A landscape with many valleys, sampled at points; each row gives a point and its height.
From any point a ball takes the steepest step (drop divided by distance) to one of its 2 nearest points. It stops when none of these is lower. Distance is the straight distance between rows; heights are no part of it.
K_256:   0  -2   0 -25   0  11 -18  10  -3  -6  -5 -15 -22 -28   9   2  13  17  20   6  -5   9  19   2  12 -10 -19  -9  -9   3   6  -7   0  24 -35  height 297
K_844:  14  -7   4 -10  -3  23  -8 -19  14   4  11 -11   9 -18  -1  14   4  15  27 -10  -6   1  17  16  -9 -10 -32  10 -16  13 -18  -7 -20  25  -8  height 555
K_239:   2  -5  29 -15   1  -6 -29  18 -13 -20  -9 -12   2 -24 -12   8   4 -34  11  14  -6  19  -6 -13  14  -1   3  -5   9  19  12  -8  -2   6 -14  height 162
K_657: -13 -11  -5 -37   1  16  -7   3  13   7   0   4  10  -3  17  -1   5   4  35 -10 -14   4  12  -3 -16   5 -13  13  27  -3 -31   4 -13   5  -1  height 24
K_94: -20 -23  11   3   0  -8   6 -28 -10  14   3  -1   8  -5 -22  16 -18   1  13  -6  -4  21  16   6 -18  29 -13  19  18   9   9  -3  -1 -21  16  height 279
K_822:  10   2  -4 -10 -17  10   8 -13  -3  16  23 -15 -10  23  -4   4  -3 -16  -9  27   1 -27 -17  20  -7   5 -23 -30  13  -1   8 -14   7   3 -10  height 258
K_64:   9   4   5  15  -2 -10 -10  37  -8 -31  -3  13 -15   8 -16   9  13 -28  -9  17 -18   9 -16   3  11  -2  23  -3  36  -8   8  -5 -21  -5   1  height 390
K_63:  -2 -26  -6  13  -6 -10   0   7   7  15 -32 -11  21  -7  -4 -13   5  12  10 -45  12 -32  -2  -4 -31   1  -5   8 -13   3 -19   8  -7   1  32  height 378
K_482:  16   7 -11  30 -22 -10  18  -8  12  15  24   4   2  19 -25  15 -22  -6 -25  10  -1   3 -12  -5  -2   8  20  22   6   2  15   9   6 -14  -5  height 465
K_252:  -8  22 -18   5  11   6   1 -17  13   6  20  18 -10 -10  15  -7  -2  22  -8  43   7   2  -1  -1  11  -2   9  -6   3 -30   3   4 -18   8 -19  height 226
K_838:  -2 -35   1   3 -16   0  -4 -18  14  14 -14   8  27   1 -10  -2  -1   2  16 -35  15 -21  -1  -1 -26  -5 -13  12  -6  18 -12  16  -7 -11  36  height 358
K_358:   6  -1   7 -15  -7  18  -9 -28  33  15  17 -10   0   8  25   6   3  -8  16  12  13 -23 -14  -2   3  -6  -9 -23  -9   7 -12  13   3  -1   3  height 198
K_465:  11  19  -5  -2   1  16   2   2  10   1  17  25  15  -1   5   4   0 -18   4   5 -26  21  13  21  -9   6  -3  -6   2   4 -13 -22   0 -10  -9  height 129
K_681:  10   1 -19  -8 -18  10 -11  18   9 -11   9 -15 -19   3   8   6   6  -8 -10  29   1 -18 -24 -16  25 -10  11 -14  29  -5   9   3   3   2 -27  height 393
K_997:   5   8 -27  15  -4 -10  29  15   4  11   9   7   1  30  -3  -5  10  26 -32  11  -9 -15  -8   8  -4  -1  17  10   5 -27   0  12  21  13   6  height 310
K_302:  11   6  12 -14  -6  20 -10  -2   5  -9   1 -27   2  -2  16   3   4 -25  18 -22  -7 -21  -7  13  -4 -10 -35 -21 -24  23 -13  -9  -3   9  -1  height 364
K_59: -10  -2 -12   7  15  -8  -4  11  -6  -6 -17  10 -17  -4  11  -5  15  25 -15   7  -5  14  12 -19  10   2  17   7  38 -17   2  11  -3 -10   0  height 107
K_386:  -5  13  -6 -45  -2  13  -4  -9   4  16  18  -8  -8  -4   5 -13   4   1  25  31   4 -22 -19  20 -10  -8 -12 -14   0  -8  -7  -4  -1  25 -14  height 423
K_609:   6  16 -32  12  -2   5   4   4  21   5  25  16  -7   3   9   0   1  19 -17  30   1  -5  -3  -6   8 -10  26   1   6 -28   8  10  -7  14 -23  height 251
K_240:  -3  -6   8  10  19 -24  -3  25 -32  -7 -26  -6   2  -4   0   6  12  16   6 -14  -8  23  24   2   3   8   5   6 -17  -4  18  -8   7  17   9  height 476
K_792:  -8  -1 -13   3  -3  -8  19  33   0  17   1   9 -17   5   3   2   4  32  -9  26   8 -10  11  27  -8  -3 -10 -25  16 -33  15 -16  14  34 -13  height 636
K_753:  -3 -15  11  -2  -9   3  -7 -20   1   9   2 -27 -12  -5   6  21  -7   2   3   2   0   1  13   3   8  29 -25 -16  -3  10  11  -1  -1  -5  -4  height 158
K_964:   4  14  10  -2   3 -11  15 -27 -13  14  20  12  20   0 -33  -9 -17 -10  -1  -5   6   9 -13   4 -13  -2   3  25 -13  25   3  -9   8 -16   3  height 273
K_945:  -1 -14  -2  14 -13   2 -13 -12  26  -4  -4   8  15 -11  12  -5   2 -28  -8 -12  21 -10   4  -8 -15  -9  13   8 -19   8  -3  25   4 -38   5  height 252
K_333:   4   0  16 -17  10 -20  -6  17 -39 -11 -14  -4  -6  -4 -29   3  11  -2   9  -3 -12  18   9  22  14   4 -14   5 -21  -3  18 -18   4  25   7  height 501
K_194: -16   3  11   1   3  -5  10 -26  -7 -12  -6   5  10   6   0 -27  -5 -20   8 -15  17 -16 -25 -34   5 -12   2  15  11  24 -18   8  -9 -25  13  height 192
K_326: -16   9   1 -13   0   8  10 -13  -6 -13  -8  10  10  20  17 -24   3 -23  19 -19   0  -7 -16 -26   1  -3   0  11  20  12 -32   2 -11 -25  16  height 224
K_342:  13  24  -7 -11  11  18  -3  19  -2 -27 -16  11  -6   5  26 -11  15   6  -3 -21 -14   4  -8   4  19 -12  15  -6 -20  -3 -11  -4   0  -2   3  height 165
K_708:   5  -5   4  14  13  -8  22  18 -24 -14 -13  15   9  25  -2 -21   2  -8  -7 -18  -8  -2 -10  -4   0  -4  46   5 -14  11  -3  10  12   2  24  height 69
K_713:  -3 -17  -1  11   8  -8 -14 -15  17  13  -1   2  15 -17  -1   8  -5  28   2 -22  14  13  25   8 -17 -10  -3  17 -21  10  12   9   4   4   1  height 419
K_702: -22 -23   4   5   9 -12  -8   0  -9 -11 -16   5  16 -41 -17 -16  -5   9  20 -16  13   5  10 -21  -8 -17  11  27   4  26   0   6 -19  -2  -3  height 96
K_965:   9  14  -2  -4  10  -7  -1  -4  -9 -15  -9   9 -15   9 -13 -22  11  -3 -14   7   7  -3 -29 -12  16 -14  22  16  18  10   0   7   2 -18   7  height 257
K_622:   2   3  -4  -3 -10  -9  -5  32 -17 -13   0  15  -3  -1 -26   5  -5 -18 -18  23  -9  -1 -11  18   1   2  -3  -6  39   0  13 -15   1   8  -4  height 363
K_453:   3 -10   5  -5  -5  -4 -20  32  -6 -31 -25 -12  -4 -13  12  -8  10 -21 -19 -15   6 -11  -4   0   2  -8  21  -8 -25  -4  13  21  10   0   3  height 332
K_571:   5  -7  -2  30  -4  -7  13  -8   0  -3   6 -12  -7   5 -23  27 -24   3 -17  -2  -3  30  17   3  -6  26  15   8 -13  -9  34  -7  11  -4  10  height 229
K_175: -15   1  -9   5  -3   3  17  19  17  15  14  23   0  11   1   9 -14  30 -13  20   4 -11   7  31 -13   4  -2 -26  28 -20   9 -14   1  35  -5  height 625
K_869:  14  13   1  13  -7  22  -7   3  34 -12   6 -13   6  -7  27   3   0 -29 -13   0   3  -3  -4 -10  14 -22   6 -23 -18   5  -8   1   7 -15 -16  height 253
K_23: -10 -10  -5 -18  13  -8   3  24 -15  -3 -24  -1  16  -7   0 -13  13  13  23 -29  -3  -3   3  -5 -10  -8  17  16   4  14 -12   0   8   7  12  height 417
K_452:   1   7   1  10   8 -10 -13   3 -13  -4   1   4 -11 -27  -6   9  -9   7  -8  15  -8  38  24  -7  10   5  -3   8   3   0  22 -12  -9  -1 -25  height 239
K_896:  15   9   6  12 -12 -10 -13   9   4   7  11  -3   0 -26 -16  20 -17 -13 -12  23   1  25  13 -18   5   4   9   6   8  13  25  -9  -3  -6 -29  height 215
K_978:   6  11 -10 -46  -3  16 -11  12  -2  -3  16  -6  -3  -3   3 -10   4  -7  11  25  -4  -8 -27  13   2 -17 -11 -10  13   0  -3 -17  12   7 -22  height 405
K_610:   9  -2   6 -15  -4  12  -7   0 -13  -3   4 -14   6 -13 -13  12   4   2  24 -14 -23   9  23  25  -8   3 -33  11 -15  15 -11 -18 -12  26  -7  height 538
K_409:   4 -18  -5   1   7 -12  -5 -15  19  31  14   3   8  -2  -6  12  -4  31  -9   4  19  16  16   0 -11  -2  10  12  -9   5  23  14  23   3   2  height 434
K_848:  -2   7   5   9  10 -17   8  -4 -20  -8 -30 -11 -10  12  -1 -10  10  26 -16 -24  18 -14 -11  -5  17   1  -2   8 -25  -6   1  12  13   1  19  height 331
K_255:   0   9  13  21  -4   4  -1  -3   4  -9  -4   5  10   4  14   9  -5 -36   1   1  -9  19  11 -21  13  15   9  -5  10   8 -10  -4 -13 -21   0  height 299
K_860:  -6   9  -9 -15  11  10  -8  20  -4 -11   1  23   5 -17  10  -5   7   6   9   2 -25  26  17   9  -6  -3   5   6  19  -6  -7 -12  -2  -2 -16  height 92
K_231: -16 -32  19  24  -4 -20 -20 -11  -2  -9  -9 -10  14 -34 -16   5 -12 -22  -3  -9  19   5  14  -5 -15   7   4  12 -24  11  21  13 -13 -20   0  height 381
K_354:   1   0   6  35  -6 -16   2  23 -16 -23  -3   9 -15   8 -14  13   5 -13 -17   9 -20  16  -6 -13  17  10  28   6  20 -14  16   7 -21  -2   3  height 418
K_341:   2  17   3 -33   0  16  -9  21 -17 -17   2  -2 -11  -1   2 -10  10 -16  14  11 -22  -8 -18  27   1  -8 -28 -19  17   3 -12 -26   4   3  -5  height 426
K_914:   2   7  24  -4   2   6 -15  -4  -1 -16  -1 -21  24  -7   3  -1   0 -45   9 -18  -5  -5  -8   2  -4 -16 -22  -8 -20  24  -6  -7  -2   0   7  height 339
K_72:  15   3 -14  -2  -3  22   9  18  13  11  -1  -7 -22  15  35   4  14  16   1  -8  -3 -13   5   3   0   8  14 -34 -21 -15  -8   7   8  16 -13  height 369
K_481:  15  15  -4  14  -8  11 -10  12  18 -21   1  -2  -5 -18  17   6   1  -9 -22   4   3   6   3 -12  22 -12  13 -12 -19   4  12   3   1  -1 -23  height 280
K_190:  -8  18   0   0   8   3  14 -11 -19 -10  -6   5 -13  11   8  -4   5  19 -12  -4 -13  -7  -6  12  10  15 -21  -7  -3 -22 -15  -5  -7 -10   9  height 109
K_455: -15  10   9   7   1   3  19 -18 -28 -11  -9 -15 -23  19   7   2  -9   6 -11  -7 -12 -16 -13   9   6  32 -33 -15   2 -21 -11  -5  -7 -15  20  height 152
K_698: -20  -5   3 -25   4 -13  12 -10  -6  26  13  -3   4   2 -22   2  -6  23   3   9   2 -12   0  29 -22  15 -32   4  12 -12  -6  -4  14  14  10  height 213
K_618: -13 -19  28  -3   5  -6   1   8 -29 -14  -5  10  19   7  -4   1   1 -32  26 -13 -22  19   9  -6  -9  22   8  -3   5   9  -9 -11 -18  -1   9  height 82
K_614:  -7   6  -2 -27   9 -10  10 -16 -11  11  14  19  21 -13 -33 -20  -3   5  12  -3   4   4 -11  -3 -15 -14  10  32   9  19 -10  -4   6  -4  -5  height 256
K_14: -10  16   1  -5   2  13   5  -7  -1 -18  -6  12   4  11  24  -9   6 -21   8  -3 -13   4  -5 -15  11   5  -6  -2  25  -6 -31  -6 -14 -26   5  height 259
K_245:   3   6   6  42 -19 -14   7  17   6 -12  -3   8  -9   0  -6   6  -8 -17 -16   4  -6  10  -4 -39  15  -1  41  15  12   6  12  19 -17 -13 -10  height 444
K_212: -11   6   4  -3  -6  11  16  -5  17  12  21  25   7   9  -2   5 -18  14 -11  20   0  -7  -2  35 -14  13 -19 -25  23 -10  -2 -20  -3  16  -3  height 614
K_325:   1 -27  -1   7  12  -7  -4 -17  13  38 -10 -22   5  -7   2  16  -4  44  26 -12  15  -9   3  -7 -24   9 -32  15  -1 -10 -11  11 -16  28  25  height 153
K_650:  11  16   8  19  -4 -13   9   0 -21  -4   4   7  -3  15 -26 -11  -9 -28 -19  21   0  -3 -32 -16   6 -10  13  15  23  10   8  -1  -2 -17   4  height 227
K_430:  17  12  19   8 -11 -11 -14  22  -6   2   8  -6  10 -13 -23  20 -14 -40  -2  27  -7  20  -2 -19   7  -1  13  -4  11  13  14 -13  -4  -3 -20  height 197
K_490:  14   4 -12 -10   4 -17   6   5 -10   5  -9  -5 -30  13 -16 -11  15  28 -18  20  21 -15 -10   2  28 -12  -2   4  -9 -19  14   3  26  14  -2  height 240
K_471: -14 -17  17  13   5 -12   1 -16 -15 -22 -15  -2  24 -32 -24 -17  -9 -12  15 -17  12  -7  -9 -16  -3 -13  -3  20 -13  24  -6   1 -34  -4  11  height 128
K_908:   8   0  -3 -39 -12  19 -17  15  22   3  14 -13   7  -9  14  -1  -3 -20  11   9   2   2 -14  -1   7 -13   3  -6  10  15  -2  -8  16   0 -23  height 388
K_842:   1  10 -23  39 -13  -1  26   1   6  -6  18  -2 -14  17 -11  22 -16  17 -26   3 -14  14  11  15   1  13   8   3 -13 -31  25  -9   3   1  -1  height 263
K_511:   1  -4  -4   1  -2  -7  -8  16  -2 -13 -29 -17 -12  -1  16 -13  11   8 -24 -23  19 -30  -8  -5   2  -5   1  -6 -30 -10  -2  28  22   0   4  height 303
K_88:  -8  -8  -6  -4   5  -6 -13  10 -18   1  -4 -11 -24 -20   4   8   1  20   0  13 -11  25  34   6  10   8 -20 -10   7  -9  20 -10  -1  14 -24  height 266
K_200:   7   2  -5  12  -1   6  -3  -1  17 -13  -6  17  23  -4  12 -13   1 -16 -13 -29   8  -3   5   7 -14 -13  25   6 -38   8  -3  14   7 -19   5  height 275
K_20:  -6 -25   8  -8  -9 -14  -1 -21   3  13  -6 -10  17   5 -15  -1  -8  -6  -3 -25  23 -21  -4   0 -14   4  -2   9  -5  24   3  20  12  -9  21  height 340
K_877:  14  15  -6  20  -2  -1   2   1   1 -18  -5   3 -16  -6  -2   0   1  12 -30   2  10   9   1  -8  32  -9   9   1 -31  -7  20   2   4   4 -14  height 311
K_61:   0 -23  -1 -15  -3  12 -17   3  20  17 -12  -8   2   0  18  12   4  12  30 -29  -3 -12  10  -3 -14  11 -18  -5   2   5 -22  13  -6  10   6  height 71
K_426:  11  24  15   7   3   2  -3 -16  -8  -6  11 -16   7   2  -5   1  -7 -29  -8   5  -1   4 -11   0  14  -7 -18 -10 -20  16   4 -18   6  -5  -5  height 312
K_381:   6   6 -13   6  13  -1 -16  18   9 -20 -14   9 -28 -13   6  -3  17  16 -11   9   1  21   2 -21  25 -11  28  10  28  -7   9   8 -13 -14 -12  height 144
K_987:  12   8 -21  27  -6  -1  20   2   2  -3   6  -4 -17  13   0   8  -4  24 -28   2   1   9  10   0  22   0  11   0 -27 -23  22  -1  10  11 -11  height 296
K_209:  16  17   1  14  -8   4   7  14 -10  -4  16   4  10  29  -7  -5  -8 -52 -12   8 -16  -3 -23 -11  -5  -7  13   1  21   9   1  -6   4  -8   6  height 195
K_110:  -1 -14  12   5  19 -12 -12  36 -22 -20 -25   7   3  -9   4  -1  14   1   6 -12  -9  26  17  -8   4  -1  34  -4  -6   3  15   0  -1  13   4  height 455
K_425:  -1  -8 -12   2   1   2 -18  -4  22   1 -11 -11  -3 -13  23  -4  11  18  -9 -20  19 -32   4   2 -12  -5  -6  -8 -40 -20  -7  28   1  -3  -2  height 272
K_823:  10  -1   5 -11 -12  12  -5 -22  15  18  22 -27  -6  20   9   1  -3 -23  -4  25  14 -30 -21 -10   6  -3 -17 -26  14  13   2   2  15  -3 -10  height 230
K_66:  21   3  -3   4  -4  25   7  -7  19   6   4   4  -6  26  32   7   4   5  -3 -21  -5 -14   3  10   1  11   2 -26 -28   0 -13   9   6  -4   8  height 399
K_126: -12  -3  18  -8   5  -9   2 -17 -17 -19  -8 -11  14 -14 -17 -22  -2 -28  15 -14  16 -17 -28 -25   1 -26 -11  16   8  35  -7   4 -15  -9  16  height 163
K_496:   9  -4 -28 -11 -10   5  -7  43   5  -4   1  -5 -18   4   8   7  11  10 -13  12  -9  -3   0  -7  12  -7  23  -6  25 -13  10   4  15  14 -15  height 368
K_159: -19 -23  -2   4   5 -11  16 -20  -7  25   4  20  16   7 -19  -4 -10   4  13  -9   5  10  17  -6 -19  19  16  22  19  16  -7   4   4 -23  17  height 302
K_799: -19  18  -8 -11  12   5   5 -12   0  12   3   6 -23 -10  21 -10   7  30  11  31   5  -9   5  13   2   2  -7 -18  -1 -35  -3   5 -18  21 -10  height 194
K_874: -10  -7 -13  -7   8   7 -21   5  30  -7 -12   2  13 -22  32 -12   5  18   3 -26  12  -8   8  -9 -11 -18  10   8 -18 -14  -8  19  -6  -1  -8  height 243
K_203:   5   7  18  19   3  -9  21 -32 -16   0  10  -2  14  19 -26   1 -27 -19  -8 -13   6  11 -15   3 -10  13  11  14 -23  16  14  -7   8 -19  23  height 293
K_398:  -7   0  26 -17   3  -4 -13  13 -25 -18  -2   1  14 -14 -12   2   4 -40  24   8 -25  21  -2   1  -1   5  -3   0  19  14  -8 -17 -10   1  -3  height 127
K_919:  16  18 -15 -16   9   4   5   6  -4  -8  -7   3 -42  22   1 -18  22  20  -8  18   9 -22 -22  14  24 -16  -4 -14  -3 -24  -2  -2   2   7  -2  height 196
K_878:  13  11  -1 -12 -14  16 -10  12  32  13  15  -5  15   7   2   3 -12 -40   5  13   8   8 -15 -18   0 -20  12  -1  20  19  -9  -9  16 -18 -14  height 370
K_915:   1 -29  13  -7 -16  10 -14 -11   5  16  -6 -14  -3   3   8  26  -2  -3  24 -17  -5 -10  10   3  -2  23 -35 -14   4  18  -9   8  -5  -5  15  height 115
K_456: -10 -23  10  21   2  -9 -14 -17   0  -2 -13 -12  16 -25 -13  10 -13  11   9 -28   4  18  24   6 -12   5 -10  18 -22  11  18  -1 -17   2   4  height 402
K_308:   3  -4  -1 -18  -2   1   0  -6   1   4  -6 -21 -11 -19  -6  -4   5  25  13 -13  19 -22   1   3   6 -15 -36  -1 -42  -6  -6   5  -6  36 -14  height 330
K_952:  13  18   1  10  14 -10   8  -9 -21 -19 -15   2 -22  27 -11 -21  14   8 -24  -7   6  -6 -22   2  24  -6   8  12 -12  -1   5   8   4  -6  22  height 294
K_947:  -8 -15  16  -4  17 -13  10  15 -37 -18  -7  16   4  17 -16 -17   3 -19  14  -5 -11   4 -10  -8  -2   5  31   2  12  13  -7  -2  -2  -4  23  height 25
K_851:   4  12   5 -36  11   7 -16  17 -10 -25 -13  -8 -17   1   7 -12  18 -17  17  -4 -11   3 -27   9  17 -12  -4   4  22   7 -11 -12  -9 -14   9  height 453
K_37:  18  -2   6  13 -11  23  16 -28  11  13  11 -11 -17  28  21  18   0   8  -3  -8   2 -12  -8  19   3  12 -11 -33 -31  -2   3   2   3  -9  10  height 425
K_237:   1   6   8   7  -4  10 -12 -26  38  -2   7  -8  13  -8  22  -1   0 -21  -6  -1  19 -16  -8 -11   3 -20  -9  -9 -18   5 -15  15   4 -23  -4  height 228
K_652:   0  -9   4   5  -7  -2   4  -7 -10   0  -1 -24 -12   5  -8  18 -14   3 -15  -1   1   5  11   6   9  28  -8 -10 -14   0  24  -3  10   3   4  height 191
K_802:   6   4 -17  10   5   2   2  29 -13  -5  -6   1 -27  -4  19  10  12  21  -8   5 -18  18  32   8  11   3  -3 -23  -3 -22  14 -11  -3  13 -17  height 300
K_338: -23  -9  -7  14  19 -15  27 -15 -20   9  -5  16  20   3 -10 -15  -4  23   8 -17   5   3   9 -11 -11   6  24  26   4   8 -13   1   1 -18  18  height 322
K_564:  19  13 -12   4   0   5  12  25  -7 -12  -6   8   4  22   8  -8   6  -7 -19 -18 -18   3  -1   4   4  -1  33  -3 -15   1   0   4  14   8  11  height 112
K_219:   9  -1  -6  -2   1 -16  22   5 -22   9 -12 -14 -35   4 -12   0   4  27  -2   9  14  -6   7  13  27   0 -21  -5 -24 -32  20 -13  26  16  -5  height 274
K_587:  17  24 -10   4  -8  13   7  24   3  -8  17  13  17  17   4   1  -3 -47  -4  10 -27   5  -9  13  -9  -4   4 -14  17   3 -10 -24   4  -8   1  height 164
K_813:  14  21  -4  -2  -5   6   5 -15 -14  -1  19  -9  -6  13  -9  -5  -3 -13 -11  18   0  -9 -15  14  12  -6 -24 -14 -11   0   8 -23   7   1 -11  height 286
K_283: -16  18  13  -5   4  14   8 -20  19   7  23  20  14  -4   4  -2  -9   1   7  29  -6  -4  -3  30 -10   1 -31 -17  19 -10 -20 -21 -13   4 -11  height 603
K_278:   4   3   9  -2   3  20  -1 -46  23  14  22  -7  10 -10   6  15   3  15  28  11   1  -2   3  12   1  -7 -30   4 -19   4 -15  -2 -25   8  -3  height 573
K_224:   3   7  11 -14   1   1  -7   7 -26 -13   2  -8  -2 -13 -14   8   2 -10  15   1 -23  18  17  27   8   8 -28  -3 -23   5   7 -25  -4  22 -11  height 521
K_818:   4  10 -33  13 -17   1  19   8  13   9  23   7 -10  32  -1   2   3  18 -21  25  -4 -27 -13  18   1  -7  15  -7  -1 -29   8  12   3  22 -15  height 282
K_975:   8   5   7   3 -18   2   1   1  22  21  11  12  13  11 -13   4 -12 -40  10  19  12  13   0 -26 -11  -5  13   7  26  25 -12  -5   7 -31  -4  height 354
K_391:  -6  17  -6 -18   9   4   7   4  -8  -4   0  13 -22   8   5 -16  14  24  -6  16  -1 -20 -16  17   5  -3 -13 -17   7 -28 -15  -4   1   8   1  height 155
K_646: -20 -12   1  -2   2  -3  -9 -29  20  12   1  12   9  -5  15  -6  -6   8   7  -2  18   5  10 -34  -1   8   8  15  21   2 -10  20 -10 -15  -6  height 103
K_825:  -8 -18  -3 -16  13 -11  -1  -7   4  40  10 -10   3  -2  -2  16   5  35  24   5  -1   0  18  18 -30   9 -26  12   5 -10  -6   5   6  23  14  height 189
K_468:   8  -6 -20   5  -6   3   6  31   3  11  -6 -15 -33   8  27   9  16  26 -11   6   0  -8  13 -10   9   4  12 -28  -2 -20   9   8  10  24 -18  height 338
K_27:  -9  14  11   4   6  16   6 -47  17  19  27  -2   7   0   5  10  -3  -3  20  29  -4  -2  -5  18  -1  -1 -30 -14  -1 -11 -19 -12 -17 -12  -2  height 589
K_977: -24 -18   2  -1   9 -12 -12 -12  -6  -2 -16   4   3 -28   0 -10  -2  14  12  -9  12  12  13 -33   1  -2   8  20  24  14   1  13 -13 -10 -11  height 70
K_771:   2  -1  -3 -19  -3  -3   9  -9  -6  20   4 -14 -18  -1  -7  -1   4  24  10   1  15 -10  10  15   9  -3 -22 -11 -37 -12   9  -6  12  28 -16  height 304
K_84:  -9 -21  25  19  -2 -13   8 -20 -14  -8  -6  -8  13  15 -11  -5 -20 -21  -7 -26  14  -9  -9  -2 -11  14  10   5 -22  16  10  10   0 -12  27  height 318
K_875: -10  -3  -6 -15  -8   1  -3 -21  30  16  13  10   4  13  12  -9  -6  -9  -1  22  18  -4  -7 -35   1  10  18  12  32  -2 -13  23   1 -12   0  height 134
K_220: -19 -10  -1  21   5 -11  16 -19  -8   1   1  -3  -5  -4 -24  16 -28  11 -12   5  -1  30  17   0 -19  31   4  14  21 -14  22  -6   7 -19  13  height 254
K_970:  11  -1  -8  15  -8  -2   7 -15  22  22  23  15   6   9  -6   9 -11   9 -21   7   6  12   3 -10  -3   8  22  13   5   0  11  14   9 -11  -1  height 451
K_201:  -7 -19  20  17  -7 -18 -13   4 -10 -22 -16 -13   0 -19  -5  -1  -5 -22 -28  -3  18  -2  -1 -15   7   5  16   0 -16   5  20  21   0  -6   0  height 359
K_206:   4  -3 -20   2  -7 -12  19  27   6  22  12  12  12  20 -11   4   4  12 -23   8  -9  -6   8  17 -20   7  17   4  25 -10   2  -1  30   9   8  height 333
K_310: -20  -5   0 -26   9 -24   9  -6 -26  13  -2   1  11 -11 -31  -9  10  23   6   2   0  -3   0   8 -13   0 -16  25  20   1  -5  -3  11   7   7  height 235
K_335:   4 -12   7  15 -17   9  -8   0  24  11   1  18   9   4  11  21  -3 -29  11   1   1  28  20 -18  -3  11   8  -1  14  22  -1   4  -1 -25   5  height 329
K_57:  13 -33  -1  10  -2  13 -20  -4  22  29 -14  -2  10 -12   7  14   1  36  29 -23   3  -7   9   1 -29  -7 -30   8  -6  -1 -21   9 -16  26  27  height 117
K_888: -13 -16   0   4  14  -1  -4  31 -11 -14 -26  14  18  -7  16 -14   3  -1  23 -29  -8  14  19 -10  -9  -3  39   6  -4  10  -4  -1   0   1   7  height 435
K_295: -17   8  -1  10  14  -8  11   0 -22 -12 -17  15  -8   0   1  -3   7  18 -13  -3 -14  11   9   5   6  15   0   5  19 -17  -5  -2  -9 -13  14  height 61
K_176:  22  38  11  36   4   9   9 -20   8   8  18  -9  12  19  -6   3 -20 -29 -22   6  -1   5 -14  -7   8 -16  -5  -5 -21   8   0 -13   6 -20   0  height 336
K_215:   0  15  -9 -22  14  21  -9   5  15 -14  -6   8   1  -9  33 -10  10  24  10 -14  -3   3  -5  -6  12 -15   9   2 -14 -11 -16   3  -6   3 -11  height 207
K_938:  -1   5  -3 -24  -1  10  -7 -30  33  19  22   9  10  17  18  -3  -2  -8  18  13  14 -17 -14  -8  -3   0   3   0   5   2 -18  21   0  -3  18  height 168
K_520:  -4  -8  -5   4   4  -4  -5  19  -4  -6 -38  -8  16 -11   6 -13  10  16  12 -46   3 -20  -2  -5 -14  -6  -3   8 -20   0 -18   3  -8  11  17  height 396
K_806:  -6  -5 -11  -4  -7 -15   3  30 -12   7   5  13   5  -5 -25   4  -4  -2 -22  16  -9   7   7  16 -12   9   7   3  35  -2  14  -9  17   9  -4  height 348
K_106: -22   0  -6 -18  14   5  -9   5   3   2   2  16  -1 -16  15  -4   4  21  12   5 -18  13  21   8 -13   4 -14   1  30 -15 -16  -2  -8   5 -11  height 64

Two balls start at each pair of points below. Name the first point that both come to, or write never.
K_818, K_813 | never
K_975, K_176 | K_977
K_914, K_908 | K_977

For each start below, name the point where the ball stops.
K_302 | K_977
K_878 | K_977
K_256 | K_947
K_37 | K_977
K_802 | K_947
